Each row is a point on a landscape with many valleys, with its height.
From any point a ball takes the steepest step (drop divided by distance) to one of its 2 nearest points. It stops when none of these is lower. Distance is the straight distance between rows; heights are no part of it.
Nat (h 792): [  9  11 -31   1  12 -15  12  20  -2  -2  -1   2   7  16   3  -8   1   6
  -9  12  -7  15  -5 -22   4  -5   5   4  -2  23 -16  13  19   3 -26  17
  -8  -6 -15 -30  16   0 -29]
kovu (h 337): [  9  -9  17  20   1   8  10  -2 -21  18 -12   6  16 -19  -4   3  12 -10
  12 -16  22  -2  -5   5   0  -1   6 -13  18 -17  16 -20 -13   1   2  21
   8  -8 -22  13  -3   3   5]
bote (h 693): [ -4   1   4 -18  12   0 -10   3   0 -19   5  -7  25  12  16  13   4  -1
 -36  28 -24  17 -17 -10  -3  -4 -15  13 -11  -8  -6  -5   3   9  17  -7
  -7 -14  -2 -18  -5   5  -8]
tor (h 673): [  5  -2   8 -23   1  14  -8  12   6 -14   7 -14  24  12   0   1  19  -9
 -27   7 -23  15   0   3  -1  -8 -28  15  -7 -10  -9  -3   1  18  25 -25
  -2 -11   8  -1   6  -3  -4]
pavot (h 764): [  4  -1  -6  -9  -1  12   5   8  18  25   6  34 -10  16  -6 -18  -2  30
 -20  15  -3 -13  14 -20   2   9   2 -10   5  17 -18  38  13   0 -12  -8
   2   3   2 -17  15  14  -6]
sek (h 415): [ -2 -28   1 -15 -22  11  15  -1  14  13  20 -10  12   9  -7  -4  26  -5
 -17   3  10  -2   3   1  -3 -12   0   0  16  -7  -7  -5  -7  11   4 -31
  -5  12  14  17  17  16  -1]
Vik (h 603): [ -6  10  26  12  14   7  -6 -23  -5   1 -15  35  17 -11   0  -1 -18  -6
  12 -28  12  13  -3   3   1   0  -9 -12  -7  -4  14  -8   2  -9   7   8
   9 -14   5  16 -10  16  18]
Zuti (h 779): [ -3  -7 -13  -2 -31  -2  -3  11  -9   2   0 -45 -21   4  15   1   1 -11
  10  -8  17 -14  -5  -9   4   6  31  13  10  -7  -7  -6   2 -11 -11   1
   1  16   5   5  -5 -14  -2]
Fumez (h 243): [  5 -13   3   0  -1  -7   8  -7   7  24  -1   4  -4  -1  -3  -7   6  18
   0  13   2 -13  31 -10  -9   9  14 -28  11  12  19 -23 -13  -5  -6   6
   4   2   0   4  10  -1  12]
dapof (h 136): [ -7  29  -1   1  17  -4   6 -12  -3 -10  -9  19   5  15   5   1 -21   0
  -8  14  -4  17  -7  -6   2  10  -4 -14 -10  14  -6   9   2   9 -10  13
  -4   2  -6 -11   0  10  -2]
lugi (h 730): [  8 -20 -18  -6 -11  14 -18   9  18  18  15   9 -26  17 -10 -17 -10  35
  -2  12   6 -36  22  -6   9  12  28   4   5   4   0  26  -1 -15  -7 -11
   7  16   5   3  25   0   6]
vufu (h 607): [-11 -14 -23 -15   7   7  13  25  11  -8   3  -1   7  15  19  10  15  10
 -19  22 -25  -4 -12 -19   3 -19 -13  25   8  10 -30  15  14  -8   3 -24
 -13   7  18 -17  16   2 -10]
Meka (h 581): [  0   9  -2  -3   5 -13   2 -14 -12 -19  -7  -7  -6  -2  -1   4  -2 -16
 -16   9 -13  11 -25   6  -2   2  23  -5  -5 -28   9 -11  -4   5  -1  20
   5  13 -11  -6 -14 -16  -7]
Tigo (h 615): [  3  -7  15  -2  12  -8  -8   1   1  -2  -4 -12  25   2 -17   2  12   2
 -16 -10  -5   8  11  -1  -6  -9 -32  -9   1   2   3  -7  11   5  14  -4
   8 -17 -13 -10  -1  -2   7]
limiv (h 85): [  6  -9 -12   2 -17 -18  -5   6  -3   9  15 -34 -27  -8   2  -8 -11   9
   7  -2   7 -24  14 -13 -14   6  41  -1  14  -9  15 -14   0 -15 -29  11
  -3   3  -7   0  11 -19  -5]
nez (h 461): [-15  12   5   1  20   0  10 -25  -7 -13  -8   4  -6  12  28  31 -40   5
 -17  32 -29  12 -15   9   5  11  -8 -12 -18   5  -8   6   2  13   8   9
   2  16   3 -14  -1   8 -10]
Bives (h 387): [ -4 -15  -1 -12 -36  19  16   6  20  19  21   1  -4   0 -17 -21  22   5
  -5  -3  22 -15  15   6   8  -2 -15  -8   3  10 -16   0   6   6  -2 -24
  -2  12   8  13  14  17  -4]
tunu (h 375): [ -5  21   1   5  -1  17   8  -8 -15 -21 -17   4 -22   2   7   7 -21   5
   4  15 -12  -2  -4  14  19   0 -18  -9  -5   3 -14  18  -6   3   1   4
   7  35  26   0 -11   3  -5]
Kaz (h 176): [ 10 -28  -5  -9 -18 -17  -7   4   7  19  10  -5 -15 -10  -5 -11   1  24
   9   8   3 -25  28 -12  -8   8  42 -13  11   9  19 -18  -7 -12 -16  10
  -6  10  -3  -2  17  -1   6]
tus (h 631): [-17  -9 -27  -5  14  -2   3  22   5 -21   0 -21 -10  13  16  20  -1   3
  -3  10 -39 -13 -10 -14   2 -15  -3  30  12   8 -19   4  13 -21  -1 -15
  -2  13  21 -10  16 -18 -13]
vabe (h 780): [  8   3 -21 -11  14  -6   1  13  14  12   4   8  -7  14   0  -9 -10  28
 -17  17 -12  -4   6 -29   2   1  -8  -5   3  29 -19  20  15   4 -17   1
  -6   0  -6 -26  20   5 -11]
gek (h 288): [  6  -2  -5   1 -11  12   8   0  -7  -1 -19  -5 -12   3  -8  -6   3 -11
   8  -4  19  -5   8  -4  -1   8   8 -11   5   5   0  -3 -11   2  -5   9
   6   8   7   8  -9   4   5]
Duvu (h 778): [-12 -14 -10   3 -17   5 -10   5  -4   1  -6 -54 -16   1  13   5  17 -13
  10  -8  32 -18  13   5  13  12   9  14  11  -8  -8  -1  -4 -17  13  -9
   9   8   9   7  -9 -17   9]
ribe (h 654): [  5  -2   6 -18   7  -5 -17  25  -8 -18   3 -22  27   1  -1   5  18 -17
 -16  -4 -22  11   8  -9  -2 -27 -31  25 -14 -12  -2 -10  13   2  20 -17
   0 -16  -6 -16  10  -7  -7]
mise (h 294): [ -9 -15  19   2   8  -5  21 -15  14  21   4  21   5   5   6  -3   0  15
  -9  11  -3   4  25 -11   9  20   5 -35  11  13  21 -24 -15   5  11  -7
  12  -8  10  13   8   0  17]
Dufe (h 729): [  2 -10  -2 -10  13 -10  -6   4   0 -12  -3 -35  16  -8   7   9  20  -9
 -28   9 -18  10  -6 -23 -13 -11  -6  14   6  -7  10 -10  17   1   3  -3
   0 -17 -13 -18 -11 -18  -5]
kidi (h 343): [ -9   4   5 -14 -21  14  15  -6  -3  -6  -2  15  -7   3   5  -8  -2   1
  -9  17   7   3 -12   0  10   2  -3  -9   0  -1 -21  15 -15   3   3  -6
  -2  28  24   6  -6  23  -1]
Zuzu (h 307): [  3   2  12  -8 -17   2  -6  -3 -24  -8   8  10  14  -2   2  -6   9 -22
  -2  11  13  28 -15  17   1  -6   4   9  -9 -20  -6  -8 -14  20  19  -7
  -2  -5   0   5  -4  27 -12]
zonap (h 412): [-13   2   9 -18  -4   0  14  -5  11  14  17  19  21  20  10   1  -3   5
 -36  18  -4  13 -12  -1   6   2 -13  -6  -1  18 -26  11   9  17  -2 -13
  -5  -2   1  -8  10  32  -9]
ripet (h 653): [  3 -11 -15  -8  10 -11   7 -14  20   9  20  -3 -15  18 -10  10 -22  14
 -13  12 -22 -22   1 -18 -15  -7  25   2  23  10   6  -3  -6 -17 -21  -9
   5  10  10   5  22 -11   7]
fupum (h 441): [  9   0   8  22  16  11   0  -8   0  18  -2  29  16 -12  -2  -7   0  10
  40 -26  16  -1  18  14  -4   7  -7 -11  11   8  20 -13  -3   6 -20  12
  -2 -30  -6  14  11  14   8]
toniz (h 351): [  0 -20   8  -2  -3   0  -3  -4   5  14   3  18  19 -21   7 -17   8 -22
  43 -27   6 -10 -26  36   0   5   6  -2  16  -3  -4  11  -1  11  -2  10
 -13 -25 -17  19 -22  -5  -6]
Pes (h 215): [ -2  14  -6  -9   2   5  10   0   4  -6 -10   6 -13  14  -2  -7 -11   6
  -3  12  -1  -9   3 -11   2   7   1 -15  -4  18 -13   7  -5   4 -20   9
   8  17   8  -5   7   1  -4]
Nazer (h 323): [ -1   6   1  -8   0  15  -6  -8  -6 -25 -18 -14 -15   9   1   6  -8  -6
  -7  10 -14  -6 -10   7   7  -1  -6  -4  -6 -13   2   1 -12  -3  11  -5
   4  32  23   0 -13 -12   6]
miz (h 276): [  7 -10   0   1  -8   3   2   8   7  19  19   4   6   1 -24 -12  19   3
  21  -2  25   3  25  10  -5  -8 -18 -11   8  14   4 -17   9  14 -21  -7
   6  -4 -17   6   9  22  -1]
deba (h 344): [  1 -11  -4   3  -2  -7  -7   8   1   8   7 -35   9 -14  -9   8  30  -5
  -4   0   7   4  15   1 -10 -18 -13  -3  14 -12   5  -5  17   9 -10 -13
   7 -13 -19  -9   2  -9 -13]
Zivi (h 562): [  9   2   6  27  16  -8  -2   7  -6   8  -8  -8  11  -9 -17  -1  13  -1
   7 -22  19   7  10  -1  -7  -5 -13  -3   3  -6  16  -3   5  -6  -5  24
  13 -20 -20  -7  -4 -17   8]
sedav (h 283): [  6 -10  10   1 -10  -2   9   9 -18  18  -1   2   5 -27   1  -5  20 -24
  29 -15  20  -3 -39  24   6  -4  13   6  10 -10   4   5  -4  10   9   8
  -6 -14 -23  26 -22 -10  -1]
fik (h 420): [ 12 -11   3  15 -11  11   0  14  -5  18   8  -8   0  -9 -13   1  29 -10
  46 -33  28 -10  -7  18  -3  -2  -6   5  10  -3  -5  -1   9  17 -19   2
  -3 -18 -20  18  -2   8   1]
kika (h 327): [ -3  -6 -14  15 -19   2  -7  21  14  13  20 -26  -3  -2 -12 -18  24  -1
  20  -5  32  -5  30   7   2  -6 -12   2  -4  22  -7   0  14   8  -7 -11
   6   1 -13   3   9  10  -9]
Sala (h 236): [-17  -7 -25   9   0 -16 -10   9   9 -12   6 -47 -10  -3   4   1  -4  -4
  -4   8 -10 -14  17 -15 -16  -2  18  13  17   0   3  -2  13 -22 -14  -4
   2  -4  10  -6  -4 -29 -11]
Kibaf (h 195): [ 10   3  -4  -5 -24  13  -7  26 -21 -15  -9 -29  -1  -4  14   5  26 -20
   8   6  14   2  -3   3   3 -10   8  18  -2 -17  -3   1  -5   4  17 -12
  -3   6  18  -1  -3  -8  -8]
lagef (h 253): [  0   3  26  -4   5  -5 -11 -11  -9 -27 -12   5  -1  -6  -5   6  -8  -5
 -15   2  -9   7 -10  -5   8  -5 -11  -3 -22 -19   2 -10 -22  -6  33  -9
  -1  22  21  -9 -18  -2  12]
voz (h 712): [ -3  -2 -12 -12  14 -14   2 -11   5  -8  13 -23  22   3  17  10   7   0
 -38  26 -21  17 -18 -14 -12  -1  -3  -2   7   1   1  -7  13   9  -4  11
  -3 -23 -21 -19   2  -2  -7]
kuvuz (h 504): [ -6 -11 -13  -8   5  23   7  -6  15  15   0   6 -39  23  -1   1 -13  18
 -10   9 -23 -22 -10  -8  10 -12   7   8   8  -2 -29  31   4 -22  -7 -20
   1  31  15  -7  16  -3   1]
Tilum (h 748): [-10 -11  11   4   8 -11 -18  14  -9 -11 -10 -41  16 -21   2  14  19 -14
 -18 -15 -15  -6   6 -16  -3 -20  -6  18  -1 -22   2  -7   8 -14  18  -4
   3  -8   1 -22  -6 -30   1]
bomin (h 333): [ -1 -22   3   5 -19   3  13  10  27  29  20  -2  10   0 -21  -5  20  14
  -2   6   9  -5  30  11  -4   8 -17 -14   9   6  -1 -20   8   9  -3 -27
   2  10  -6   9  12   8   2]
nus (h 189): [ -2   7 -20   7   9  -9   8  36 -20 -31 -13  15   5   1  16  11   4   0
  10  16 -14  23 -15   3  15  -4 -13  25 -17  -1 -14  10   9   9  -3   4
 -13   4  -3 -16  -1  -4 -21]
nogi (h 169): [ -6  -6 -21   8 -11 -23 -22   5   9  -6  17 -47 -27   6   7 -11 -20  12
  10   1   4 -32  26  -5  -5   9  30   9   8   0  -1  -3   9 -27 -14  -2
  -2   6   5   3   8 -22  -3]
fegi (h 506): [ 10   5 -21 -17  16 -38  -2  -2  17   1  13 -16  -5   1  -4   4  -3  30
 -18  16 -17  -2  13 -17 -24  16  12 -18   6  25  12  -9   1   1 -20  16
  -2  -9 -11 -20  11 -11   2]
nagib (h 746): [  9   3  -9  -9 -10  24  -9   7   0  21  -3  27 -30  11  -9 -20 -14  28
   2  12   7 -24  19 -10  13  11  16  -6   8   5 -20  37   5  -9 -15  -2
   8  13  -1 -12  26  12   0]
tasu (h 449): [ -1  14  -5  -5  -6  11  13 -19   1   2  -8  38  -9 -20   9  -8 -27  -7
  43 -13   9  -1  -4  12   5  17  29 -10   0  12   7   3 -22   4 -10  15
 -13   5  -7  35  -4   0   1]
Gik (h 230): [-17  12  -9   3  21  -5   8   9 -12 -15 -10  10  10  13  20  15 -14   7
  -8  24 -15  28 -17  -2   8   3 -12  14 -15   7 -17   8  15  12   1  14
 -16  -1 -11 -21  -1  14 -15]
memas (h 421): [-16  29  13   2  12   6 -14 -14 -11 -29  -7  17   1   6  15  23 -30   7
 -16  24 -21  17  -8  -3  15   7 -23   2 -28  -1  -1   8   5   9  16   7
  -5   9   5 -20 -11   3  -2]
zari (h 614): [  0  -6  10   5  22  -3   1 -12  20   0 -14 -11  -3   9 -12  17  -1   9
 -22  -6 -11 -11  15  -8  -2  16 -10 -19   0   3  15  -6  -3 -16   9  -7
  18   1   8   2  -6 -26  23]
Nuzo (h 637): [ -5  -5  -8  -3   9   1  11 -13  20  -2   1  -9  -8  15  -5   6   4   4
 -22  10 -13 -15  -2  -7 -11   2   7  -4  10   5   8  -7  -7  -9  -5 -14
   6  12  16  15   6 -19  13]
ripaf (h 402): [  4 -11   0   5   3  12   6 -16  12  24   6  29  16 -17   6 -16   7  -7
  44 -31  10   6  -5  25  -7   9   3  -6   7   1   2  -4   0  16 -22   8
 -11 -28 -12  32   1  12  -4]
Mobe (h 202): [ 10  -9   9  -2 -10   0   4  17 -32   9  17  -5  12 -19  -8  -3  28 -26
  18 -19  14  11 -22  19   1 -14   7  10   7 -20   3  -4   5  20  -4  -8
  -6 -12 -27  13  -1   5 -10]
tizo (h 242): [ -5   4  37  -6 -15  -4 -17 -15 -15  -3  14  23  20   0  -2   9 -14 -11
  -4   4   4  30 -10  16 -12  -7  -2  23 -26 -20   3 -12  -9  17  25 -11
  -1 -17   1  -7  -7  33  -9]
letop (h 471): [  2   7  19  20  14  14  -2  -3  14  15   1  27   7 -14   3  -8  -1  22
  33  -7  21  -5  40   5   5   6 -11 -25   7  27  23 -13  -2  -2  -3   3
  16 -27   6   9   6  15  13]
Dak (h 713): [  1  -5 -30  12   1  10 -11   9  41  15  25   0 -28   6  -9  -7 -13  41
 -16   7  -4 -19  22 -11  -1   9  18  22  -2   6   0  27   8 -23  -5 -17
  -2  15  14   9  23 -10   6]
Doga (h 543): [ -1  10  14  -4  -9  25 -17 -12  -7 -12  -1  25  11 -11   3 -13  -3  -5
  20 -24   7  27 -11  32  -2  -8 -20  22 -12  -9   1  12  -8   9   8  -9
 -10 -12  18  20 -15  30  -3]
bevod (h 374): [ -9  27  18  -6  19   1 -15  -9   2 -23 -10  10   8  11   4   6 -17  -4
 -25  -2 -16  10  -5 -12   6   4 -27  -5 -25  13   3   1   6   1  21   8
  -4  -5   1  -9 -21   5  15]
lodu (h 576): [ -7   4  -7  -7   1  10  21  12  18   6   6   4  -2  16   8  10  14  32
 -33   9 -23  -2 -10 -17   7  -5 -24  16   3  13 -27  28  13   0   0 -22
 -21   2  15  -1  11   7  -2]
tifu (h 397): [ -8  15   4 -13 -41  30  16  -1  -2   2   1  38  -8 -10   5 -15  -3   4
  12   5  20  -1  -3  -4  14  -2  -8 -11  11  15 -26  21  -8  -5   0  -4
   3  14  17  18   0  37  -1]
lepi (h 314): [ -7   5  21   0  13 -11  -3 -21   1  12   3  19  25   8  -1   7 -13 -11
 -13 -10   4  24   3  -1 -10  11 -13 -19  -5   6  12 -15  10   8   3  11
  14 -31 -20  -2  -2  21  12]
dod (h 508): [  8  -6  15  -8 -17  31  -1   3 -13  -2  -1  15   1 -14  -2  -4   8 -13
  33 -24  25  12 -12  24   3  -5 -11   8   6  -4   1  -5  -7  12   8  -8
  -6  -4   2  24  -2  36   3]
fidu (h 630): [ -1  -5 -20   0  10  -2  -1   8 -16 -28  -3 -15  -8   8  20  17  -7  -4
   0  19 -37  -8 -19  -1   5 -13   0  15   5 -14  -9  -6   8  -6  -3   2
   1  23  15 -17   3 -15 -15]
mupu (h 409): [ -7   7   5   9   9  -6   5 -22   1   0  -1  29  18 -12  -1 -10   2 -22
  16 -10   6   8 -23  24 -10   8  13   2  -8  -6   7   8   0   7  -2  18
  -9 -27 -21  16 -15  -7   5]
fiviz (h 644): [  6  16   7   9  23  -8  -5  -9  -9  -6 -21  19  -9  -8 -12   2  -9  11
  10 -18   1  -2  28  -1  -3  17   9 -22   3  12  32 -13  -8  -7  -6  20
  12  -9  -7   1   4 -10  21]
tosod (h 588): [  2  -4  12  19  12  -6  -5   2  10  11 -14  -9  18  -2 -14   7   3   8
 -11 -12  10  -8  23  -4   0   0 -15 -16  10  -2  12 -15  -7 -14  12   9
  25  -3  -8 -10  -1 -12  15]
vekoz (h 532): [  4   9   4  13   7   4  -4   4  -9 -15 -18   4   8  -4 -14  -4  10 -16
   9 -24   9  12  -7   6  -5  -7 -12   6 -11  -2   4   8   5   1   2  10
  -3 -15  -4  -2 -11  -2   4]
Somet (h 763): [-19 -15   3   2  -2  -6 -17  10  -4  -3 -12 -54  -5 -12  10  12  16 -15
  -7 -14   5 -15   7  -3   0  -4   7  17  15 -19   3  -2   0 -22  16  -5
   6   1   7  -4 -13 -25   6]
Miki (h 524): [  1   7  15  -1   7  -9   7 -38 -11  -6  -4  17  -5   2  11  14 -32 -11
  -7  13  -8   8  -6   1   3  26  28 -25 -11 -17  15 -20 -13   3  -2  13
  12  19   2   3   5   2   4]
Bebiz (h 803): [  7  10 -33   6  -4 -18   9  27  -4   1   9 -11   7   2   2  -9  23  -7
   2  -3   6   5   1 -15  -2 -15   4  12   0  12   4   8  25   6 -25   7
  -7 -13 -16 -12   7  -7 -30]
Zifa (h 574): [ -2   8  22  10  10  10 -16 -20   4  -4  -7  34  20 -11   8  -3 -18  -5
  19 -37   7  19 -13  24  -9  -4 -16  11 -21  -5   7   3   8  -4   8  -2
 -10 -17  13  15 -23  21   8]
zole (h 659): [ 10  10  -1  11  17 -12 -12   5   4  -8 -12  -8 -20   1 -15  -4   0  16
   4  -6   5  -6  39  -3 -14  19   1 -12  -6  21  18  -5  -1 -12 -10  18
  13  -9  -9  -7  -1 -18   7]
neku (h 247): [ -2  14  26  18  26 -26  -7 -11  -2  11   3  11  34  -5  -3  10 -16  -2
 -13 -36  -2  13 -12  -3 -10  -8 -24  -5 -16   1  12 -17   9  -3   7  26
   5 -30 -16  -7  -2  18  13]
riz (h 533): [  6 -16 -19  -5   6 -23   8   1  33  17  16 -19   2  -2 -12  -2   4  20
 -13  23 -11  -8  20 -13 -26   0  14  -5  17  15   8  -6   8  -7  -7  -6
  -3  -5  -4  -7   3 -15   4]
ruko (h 626): [ -6  19  32   4  26  -4  -3 -21  -3  -1 -14  28   3   0   2  11 -28  -3
   2 -23   1   5  13 -10   8  10  -4 -29  -6   7  19 -17  -6  -8   6  18
  20  -9   1   0  -6  -5  28]
sokat (h 291): [-11 -15 -22  -5  -9 -16  -2  11  13   3  13 -39   6  -4   5  -1  20 -13
 -13  10   0  -7  10 -13 -11 -12   4   9  19   3   1   0  20  -8 -18 -15
  -4 -11   2 -16   0 -14 -20]
vavuz (h 454): [ -2   7  11  22   5 -17 -11   3 -14 -17 -12  12   5 -23  -4   1  -2 -10
  24 -30  -7   1 -28  12   7 -19  -2  13 -29 -17   0  -3 -16  -3  22   9
 -21   1   8   3 -31 -16   6]
dipa (h 346): [  2  -5  20   7   4   6   9 -20  -8  19  -7  20  12  -6  -1  -5   0  -9
   2  -1  14   6  12  -4   8   9   1 -30   9  -1  15 -28 -17   3   7  10
  14 -13  -4  10   4  11  10]
dizur (h 165): [ -7   4  37  -2  -6 -11 -15 -14 -22  -9   4  20   9  -8  -4   8 -16  -7
  -5  -6   8  20  -8   7   0 -10  -4   2 -27 -24   3 -21 -26   1  41  -8
  -3   1  11  -7 -15  20   5]
Sugi (h 675): [  3  14  -8   5  12  -7   1   8  29  -2  -5  -7  -9   3 -13  -9   1  27
 -18   9   1  -5  39  -4 -12  17 -20  -7  -7  34  10   5   7  -2  -1  -2
   9 -14   3  -4  -6 -13   9]
digig (h 553): [ -1 -10  13  -9   5  -2   3 -27 -11  -7  -6  -1  -7   1   3   7  -3 -12
 -20  10  -9  -4 -21  -1  -6   9  15 -16   2 -27  14 -18 -14  -4   7   7
   9  16   6   6  -8   0   9]
Gite (h 410): [  9   0   7   9  -3  14  12  -9 -10  10 -26  16 -16 -13  -2  -1 -11  -8
  40 -18  18 -13   6   6  11  21  22  -4   1   6  10 -19 -25  -1   0  22
  -2   2 -12  32  -4  -5  14]
zik (h 356): [ 17  12  -4   5 -14   6  11  -3 -12  -6 -22   0 -19  -9  -8  -2 -13 -17
  25 -10   8  -7 -14  11  11  11  22   0   0 -10   4   2 -20   5  -1  19
  -1  16  -4  20 -19 -15   5]
remub (h 694): [  1   1 -17   4  -6  -3  10   9  35   8  14  -1 -13  13  -9  -9  -2  34
 -24   7   1 -15  24 -18  -3  10  -5  -1  -9  25  -3  19   3  -7  -7  -9
   0   7  11   4   8  -8   3]
mun (h 450): [ -8   3  -7  -1   4   0  -1 -28   1  -3  -5  30   1 -19   7  -2 -19 -19
  38  -2   9  -2 -24  26   2  14  23  -7  -3  -4   4   7 -19   7   2  19
  -9  -2 -12  30 -24 -16   3]
Tem (h 366): [  1 -18  13 -21 -16   5   7  -4 -12   4  12  -4  11   3   7  -4  27 -15
 -11  12   8   7 -11  11  -9  -8   6  -1  11 -17  -8 -17 -11  18  14 -20
   2   9   4   7   3  20  -5]
Zuvo (h 373): [  1   0 -11  15 -20   8  -9  25  -5   2  10 -28  -3  -1 -12  -4  35 -23
  34 -19  29  -1   5  11  -1  -7 -13  14  -6   9   1   8  17  11 -17 -13
  -2 -15 -16   3   3   5 -10]
dizik (h 466): [ 16  -5  -1   9 -20  21   7   9  -2   8 -10   1  -5 -12  -4 -11  13 -17
  44 -25  32  -5 -12  21   2   5  -5  13   7   8  -3  12  -7   9  -3   3
 -10 -11   2  26 -11  10  -1]
fuf (h 762): [-11 -11 -22  -1 -20   3  -6  13   1   3  14 -37 -22  17  11  -1 -15  -8
   8   3  -2 -34 -14 -10   2 -10  25  19  14  -3 -19   7   4 -24  -7 -11
  -6  24  19   3   4 -16  -4]
tafu (h 451): [  1  17   1   6  17 -17  10 -20  -4   0  -4  18   5  -5  -7  -4  -7  -9
  -3  -6   1  17  -8  -1  -9  15  18 -10  -8  -5  15  -7  -4   8 -12  25
   1 -18 -25  -1  -1 -13   9]
saven (h 636): [  5   6  25  -6  11  -9 -21   9 -17  -5   5 -10  24   6 -14   3  12 -11
  -8 -21 -11  19   1   7  -5 -21 -32  13 -13  -8  -3 -16   6   5  22  -7
   0 -20 -11  -7   4  14  -2]
fusep (h 541): [ -7   7  -1  -7 -11  17  21   2  15  15   1  21 -22  17  -2   0  12  26
 -25   6 -17  -4 -13 -11  15  -7  -8   9   5   0 -29  35   8 -11   2 -19
  -9  25  21   5  18   7   1]
nedi (h 563): [ 11 -17 -21  12  -1 -10  15   2  55  28  27  -9   3  -4 -14   1   3  21
 -17  13  -5  -8  21 -11 -21   5   9  11   9  13  14   4  11 -11  -5 -27
 -12   7   5   3  11   0   0]
Vud (h 747): [ -3 -20 -24  -4 -14  12 -19   3  12  15  19 -18 -27  24  -1  -7 -19  11
  11   9   5 -39  -2 -10   6  -2  34  21  18  -5 -12  23   3 -24  -8 -20
   2  15   6   3  19  -8   4]
Gitef (h 316): [  1  16  15   6  26 -22  -9  -4  -5 -12 -12  -5  20  -2  -4   9 -11  -3
 -19 -21 -13  16  -8 -15  -8  -8 -28  -3 -24   5   8 -11   9  -4  20  23
  -1 -16 -12 -15 -16  -3  11]
Pevu (h 274): [  4 -12  14   2  -5   4  -1   0 -17   9   7  -2  19  -9 -16   0  23 -13
   6 -12  18  10  -5   9   0 -14 -10  -8  17 -17   9 -20   4  14  -4  -1
  14 -10 -23   5   4  16   0]
Dukal (h 499): [  9  10   8   3   1   4 -16  12 -19 -22 -11  10  10 -11  -5  -3   3 -18
  13 -12   3  20 -11   8   5 -18 -15  18 -21 -13   0   4 -13   5  23  -2
 -13  -2  13  -6 -18   3   0]
Zop (h 495): [ -6  12  12  -9  19  -2  11 -37   0  -4   7   8  -6  18  24  22 -35  -2
 -23  28 -27  -2 -18   1   2  16  11 -24  -5  -4   7   2 -10   4   0   4
  11  23  12   0   5   5   5]
vume (h 277): [ -2   1   0 -12 -22  12   0  15 -20 -22  -4  -1  -1  -4  12  -4  10  -4
   2  23  10  11  -8  12   7 -10  -6   8  -8 -13 -17   9 -22  13  17 -14
  -4  17  28  -5  -5   8  -7]
pas (h 606): [  4  10 -16   8   2 -12  -3   3 -22 -33  -8  -5  -5  -2  12  11  -2  -4
  -2  13 -24   2 -29   7  18  -8   8   8  -5 -30  11  -7  -2   8   3   8
  -6  19   1 -14 -16 -27 -19]
der (h 365): [ -3   3   2 -13   5 -12   8 -12  10   9  16   6  23  16   1  -6  -3  -7
 -25  16   0  20   0  -6 -11   8 -14 -13   1  16  -3  -8  11  16 -10   2
   0 -22 -18  -4   9  23  -3]
nanu (h 422): [  5  15  -7   8 -26  18  12  -2 -15   1 -15  10 -44  -5   4  -2 -31   9
  11  10  -3  -8   0  12  21  -1  -4  -5  -8   8 -29  30  -6 -10  -3  11
  -1  36  18   1   4   8 -10]
ded (h 407): [  5   8   4   8  -3  -8  -5  -2 -16  -8 -22   5 -10 -14 -12   6  -4 -20
  22 -21   6  -4 -27  12  18 -10  10   6 -15 -22   8   0 -13  -2  15  16
  -2  10  -9   9 -31 -23   9]
koleg (h 481): [ 11  14 -11  -3  17 -36   6  -9   0  -1   0   3  -9 -10  -9  -5  -2  13
 -13   1  -7   7  13  -9 -20  16  18 -14   6   7  24  -7  -1   9 -21  24
  -3 -14 -25 -14   6 -17   2]
tisu (h 465): [ 10  -9 -10  -2 -18  26   0   5  -9  12 -13   1 -43  15   4 -14 -22  12
  11   8 -14 -17  -1   5  19  -7  12   1   1  -5 -29  33   3 -18  -7  -9
   1  31  13 -18  14   4  -9]
Sese (h 96): [  7  10 -23  -3 -11   8   0  45 -24 -27  -4  -6   7   0  20   7  22 -12
  11  17  -2  11  -9   0  10 -12  -4  22  -8 -13  -9   9   1   1   4  -8
  -6   8  15 -15   3 -13 -22]

Call two points neighbours if one is among the 2 nearest of the other. Go from one point of each pair to the other, from neighbour to neighbour, staying as low as possible. Name the highest point that can't be avoided.
mupu and Sese -> mun
miz and neku -> lodu
dapof and Sese -> Gik
miz and dizur -> sek

For each start below, name the point where the ball stops.
vabe -> miz
fidu -> neku
Zuti -> miz
ruko -> miz
